Each row is a point on a landscape with many valleys, with its height.
A ball rolls from a point to the lowest of its 2 nearest points, and stops where none of them is lower. Distance is the straight distance between rows; heights are no part of it.
rogal h=1.72: [-41, -20, -10,  -4,  -3,   3,  10,   3, -14,  12,  13,  11,  10, -27, -30,
   2,  16, -12,   0, -26]
Lan h=4.79: [ 27,  -3,   5, -13,   7, -22,   1, -10,  -6,  -2, -16,  11, -14,   6,  17,
 -13,  18,   0,   7,  23]
Tuf h=2.60: [-21, -11,   9,  -7,  -9,   6,   1,   1, -18,  23,   8,   4,  17, -17, -11,
  -7,  21,  -2,   5, -21]
tafi h=5.91: [-20, -12, -16,   1, -11,  14,  29,  -3,  -3,  18,  12,   6,  -3, -12, -30,
  20,  19,  -5, -29,  -6]
Zode h=3.02: [ -2, -28,   7,  -1,  24, -44,   6,  -4,  -7,  16,  37,  31, -16,  -8,  -2,
  -5, -11, -24,  -5,  -6]
romab h=3.43: [ -2,  10,  -1,   0,  12,  21,   9,   5,   4,  20,  -9, -22,  -5,   3,   9,
  13,  -8,   4,   2,  25]
zako h=5.46: [-16, -20,  12, -16,   0, -13,  15,  -5,  -3,  -5,  17,  43, -12,   8, -26,
   5, -15, -19, -13,  -9]
tuzud h=2.63: [  2,   4,  14,   1,  18,  14,   3,   5,  14,  19,  -6, -20,  -3,   0,  21,
   7,  -7,  -5,   9,  -9]
vapo h=5.71: [ 11,  -2,  -4,  -2,  15,  -3, -33, -13,   9,  12,  -6, -21,  19,  -4,  25,
  -8,  -6,  23,  11,  37]
fik h=5.54: [-25, -13,   9,   8,  -7,  -1,  21,  -5,  -8, -12,  24,  35, -15,  13, -38,
  11, -11, -12, -35, -17]
seto h=5.20: [ 14,  13,   9,   6,  -6,  -4, -26,   7,  -8,  19,   3,  -6,  16,   0,   7,
 -20,  10,  13,   5,   7]
Sapub h=2.62: [ 22,  17, -11,   5,  17,  -3, -10,   0,  16, -12,  -8, -16,  21, -15,  36,
 -16, -10,  13,  14,   7]
Bimos h=2.72: [ -4, -10,   5,  -6,  -2,  -3,   0,  10,  -6,   8,   3, -14,  -6,  -2,  -3,
   6,  28,   3,   3,  -7]
kogaf h=4.41: [ 38,  -7,   0,  -2,   6, -23, -26, -20,  -7, -14, -19,  -6, -18,   1,  34,
   1,  11, -11,  23,  16]
nodit h=4.64: [ 28,  22, -32,   2,  -9,  27,  16,   3,  10,  -5,  -6, -23,   7,  17,  18,
   7, -13,  20,   4,  18]
kasu h=5.72: [  3,  -3,  14,   1,   4,  14, -33,   4,  12,   6,   6,   3,  18,   1,   5,
  -7,  -3,   1,  14,  18]
Nek h=1.15: [ 18,  10,  -8,   7, -10,  14,  -3,  -3,   5,   1, -14, -26,  20,   1,  50,
 -11, -18,  25,  11,  -2]
Ros h=5.09: [ 18,  -4,   9, -23,  16, -19,  14,   1,  -6,   0, -10,  23, -12,   2,  -4,
  -9,   5,  -9,   1,  -4]
febi h=6.15: [-21,   9, -11,  10,  -3,  37,  16,   7,  14,  10,   7,   4,   1,  -2, -28,
  21,  26,  -9, -17,  12]
potus h=3.56: [-12,  28, -22,  11, -18,  24,  -3,  28,  -9,   9,  -5,  14, -15, -11, -16,
   8,   3,  -6,  -8, -11]
pov h=5.04: [ 22,  32, -32,   7,  -6,  18,   3,  11,   8, -15,  -6,   0,  15,  23,  19,
  -3, -14,   4,  20,   5]
gov h=4.08: [ -3,  28, -21,  -1, -10,  17,   1,  -4,  -1,  15, -11, -14,  -1,   9,  14,
  17, -17,  19,  15,  20]
susu h=2.37: [  7, -21,  10,   3,   2, -15, -15,  -2,  -7, -11,  15,  17,   7,   8, -25,
 -18,   6, -12,   1, -12]
memu h=1.54: [ 14,  11,   1,  -9, -26,   8,   5,   6,  -3,  -4,   8, -32, -19,  -1,  21,
   7,   7,  -4,   6, -26]
livo h=6.11: [ -7,  13,   4,  -6, -11,  23, -29,   4,  11, -12,  -4,  -4,  33,  11,  12,
  10, -12,   5,  24,  14]
diz h=5.73: [-24, -29,  -7,   2, -10,   8,  41, -10, -14,  21,  21,  27,   9,   6, -32,
  16,  16,  -7, -37, -18]
pitu h=6.85: [ 15,  -6,  -9,   2,  -8,   3, -14,  -1,  14,  -5, -16, -12,   6,   8,  61,
  -5, -11,   3,  27,  32]
vip h=0.89: [-34, -28, -16,  -1,   7,  -1,  13,   4, -16,  25,  26,  27,   2, -17, -37,
  14,  -2, -16, -14, -34]
fatip h=2.29: [ -4,  22, -10,  -5, -25,  18,  12,   6,  -3,  -2,  -8, -19,  -7,  -8,  16,
  26,  13,   6,   7, -15]
Paru h=3.96: [ -7,  15,  -3,   1, -12,   9,   7,  17,   1,   9,  12,  19, -24,  -8, -21,
   4,  -1, -13, -19,   7]
buk h=1.18: [-11,   1,  32,   0,   9, -16,  10,  -6,   5, -11,  -1,  10, -19,  -3, -10,
   9,   4,  -2, -15, -19]
Negug h=6.38: [-14,   9, -15,  -6, -13,  21,  -7,   8,   8, -10, -10,  -6,  22,  12,  30,
   8, -13,  -6,  38,  10]
tunad h=4.70: [ 34,   2,   5,  12,  -4,  -7, -20,  -4,  -6,  10,   2, -21,   2, -10,  20,
 -13,   8,   5,  13,  -2]
tegi h=1.60: [-22, -33,  -4,   2,  22, -15,  11,  -2, -21,  26,  20,  25,  -9,   3, -27,
   9, -22,  -7,  -4, -20]
bagu h=2.13: [  5,  -2,   6,   2, -13,   3,  -2,  11,  -7,  -6,  -8, -16, -13,  16,   9,
   2,  14, -11,  13, -20]
rinel h=5.27: [  4,  -4,  -2, -11,   9,  -5,  14,  -6,   3, -19, -15,   9,  -2,   3, -18,
  -5,  -9, -12,   9, -13]
gare h=0.66: [ -5,  17,  16, -15,  -2,  -7,   2,  -1,   9, -20, -11,  -3, -16,  -2,   3,
  18,  -6,   6,  -9, -11]
veba h=3.79: [ -3,  10,   6,   1,  14, -14, -10,   5,  -3,  -6,   0,   9,  13,   7, -19,
  -5,  18,  11,  -4,  15]
Val h=5.38: [-14, -11,   7,  -6,   7,   7,  17,  -4,   3,  -1,  -5,  18,  -7,  15, -31,
  12, -18, -19,  -3, -11]
Tole h=3.87: [ 39,   1,  -7, -13,   4, -15, -18, -25,   5, -25, -11,  -9,   7,   0,  12,
  -2,   2,   1,  19,  32]
Zemot h=1.95: [-21,  12,   8,  20,  -9,  21,  14,  12,  13, -13, -10,  -4, -12,  -1, -19,
  29,   4,   4, -18, -14]
Nat h=3.74: [-11,   5, -13,  10, -20,  -5,   9, -16, -15,  -9, -17, -19,   7,   5,   3,
 -14,  -4,  -1,  12,  -9]
Dizun h=1.41: [ -3,  18,  18, -12, -13,  20,  -8,   8,  16, -26,   4,   2,   3,   0,   7,
  12,  -3,  -4,  -1,  -3]
difa h=3.34: [ -3,   0,   9,   6, -12, -21,  -4,  -8,   1, -23, -11, -12, -10,  -6,   7,
 -20,   2,  -2,   3,   1]
Kun h=2.80: [ 26, -17,  16,  -6,  26, -11, -11, -10,   8,   4,   7,  14,  10, -20, -16,
 -15, -14, -19,  -7,   7]
zin h=5.18: [ 27,  -2,   0,  10,   9, -13, -32,  -9,   0,  -4, -17,  -2,  11,  -7,  14,
 -29,  -7,  21,   5,  34]
Kud h=4.74: [-11,  -3,  10,   7,  -9,  -4,  18,  -3,  -2,  10,  23,  10,  11, -19, -26,
 -11,  -3, -23, -14,   0]
kel h=4.11: [  0,  -9,  -8, -13,  -1, -11,   0,  -2,  -1, -16, -23, -17,  16,   5,  40,
 -17,  15,  25,   3,   6]
bilav h=4.63: [ 14, -13,  12,   6,   1, -18, -22, -15,  -4,  12,   3,   2,   9,  -2,   3,
 -22,   8,  13,  -6,  26]
Lafu h=4.13: [ 13,  14, -19,   8,  -1,  -9,  12, -12, -12,   7, -24, -28,  -9,   1,   9,
 -11,  -2,  12,  14,   5]
Reti h=3.60: [ 27,   1, -17,  -5,   9,  -8,  -6,   4,   2, -19, -21, -11,   1,  20,  39,
 -11,   5,  27,   6,   9]
veg h=6.20: [ -2, -15,  -7,  -2,   9,   7, -16,   2,  22,  -3,  -3, -36,  18,   3,  24,
   1,  -2,  17,  13,  17]
bup h=3.59: [  5, -12,   0,  -9, -22,  15,  -6,  -4,  -3,   7,  -3, -14,   0,  -5,  -3,
   3, -22,   4,  -5, -19]
lupa h=3.24: [ 19,   8,   4, -20,   1,  -3,  -7, -16,   5, -21,  -8,  -5,  13,   5,   2,
  10,  -3,   7,   8,  14]
Sase h=1.50: [ 15,   5,  11,  -7,   0,  15,   7, -12,   7,   8, -16, -24,  12,  -5,  33,
   0,  -3,  -1,  25,  -3]
budi h=2.51: [-27,   6,   5,  23,   2,   3,  -2,  10,  16, -14,   2,  -8,  -4,  -9,  -4,
  10,  10,  11,  -5,  -3]
roded h=3.13: [-15,  16,  -9,  12,  14,   2, -10,  14,   3, -16,  -6,  -3,  -4,  19,  -6,
   2,  19,  13,   5,  -2]
Pib h=3.25: [-10,   4,   5,  -8,   7,  22,  -4,   7,  -3,  13,  -5,  -8,  -6, -10,  -8,
  23, -11,  -4,   3, -19]
tese h=2.97: [ -2,  34, -13,  -4, -12,  12,  -3,  26,  -7,   8, -12,  -5, -16,  -7,  13,
   7,   3,  14,   2,  -7]
batu h=4.78: [-34, -31,   0,   8,   4, -10,  30,   6,   0,  20,  44,  25,  -4,  -7,  -7,
  -3,  -8, -22, -29,  -3]
det h=4.22: [ 37,  -1,  11,   9,   7,   2, -13, -14,  -7,   4,  -9, -18,  -2,   1,  -4,
 -14, -20,  -4,  10,  -3]
kiboz h=4.04: [ -8, -20,   5,  16,   5, -22,  12,  -3,   3,   7,  48,  17,  -6,  -8, -18,
 -13,  -4, -36, -13,  -4]
rakud h=1.44: [ 18, -28,   8,   8,  30, -27, -12, -11,  -2,   5,   2,  19,  12,   8, -27,
 -19,  -4, -13, -10,  -2]
revef h=6.42: [-20,  25, -26,   2,  -4,  31,  23,  14,   5,  18,  -6,  -3, -12,  -9,   1,
  13,  17,   6, -14,  16]
zup h=6.59: [  1,   1, -12,  -1, -10,   9, -16,  11,  14, -26, -13, -11,  10,  26,  50,
   0,  -9,  -1,  30,   6]
Vurod h=2.92: [  0,  -2,  14,  10, -14, -29, -26,  -6,  -7, -12,   0,   3,  -5,  10, -11,
 -31,   2,  -4,   3,  -3]
Lalo h=3.83: [-27,  -3,   0, -17,   9, -26,   2,   5,  -5,   1,   7,  22, -10, -23, -18,
  -3,   7,   4, -20,   3]
fov h=2.20: [ -1, -33,   8,  -8,  26, -28,  -2,   6, -15,  21,  22,  18, -20,   4, -12,
   4,   0,  -9,   3, -16]
tapaz h=1.59: [-31,   3,  20,  19,   0,  -3,  12,  -1,  -2,   2,   5,  13, -23, -10, -22,
  29,  -1,   7, -27, -27]
saz h=3.36: [-30,   2,  -9, -17,  -4,  -5,  -2,  15,  -3,  -2,   8,   5,  -8, -13, -12,
   4,  26,  -3,  -9,  -3]
Lem h=4.43: [ 13,  23,   3,   1,   1,  -7,  -9,  13,   2, -20, -16,  16,   9,  14,   7,
 -21,  15,   7,  -3,  18]
Babuz h=4.28: [ -9,  19,  12,   5, -14,  12,   9,   0,  -4,  11,   2,  10,   5,   0, -17,
  -1,   2,  -5,  -7,   5]
Teg h=5.61: [-26, -30,   6,   1,  -5,  -7,  37, -15, -15,   8,  34,  35,  -3,   7, -35,
  22, -15,  -1, -41, -21]
fem h=3.88: [ 21, -12,   9,   6,  -5,  12,  -5,  -5,  -2,   1,   8, -20,   3,   0, -24,
  -7, -12,  -7,  -4, -12]
tosu h=2.40: [ 24,  16,  15,  -4,  12,  11, -10,  -2,  20, -20,   5,   0,   5, -11,  -8,
   4,  -6,  -8,   0,  11]
dag h=4.06: [ 22,  14, -15,   9,   8,  -2,  14,  -4,  -5,   0, -31, -17,  -7,  20,  17,
 -16,   1,  32,  -2,  11]

Where does a ball stop that starts at each point below?
zup: bilav
Babuz: memu
Ros: gare
tunad: Nek
febi: gare
Lafu: rakud
pov: Nek
roded: gare

Call two points neighbours if one is among the 2 nearest of the other. Go from one point of each pair to the other, from neighbour to neighbour, staying as low as possible. Name the highest point that can't be avoided.
Reti and rakud: Lafu
Nek and bilav: seto
memu and vip: Bimos
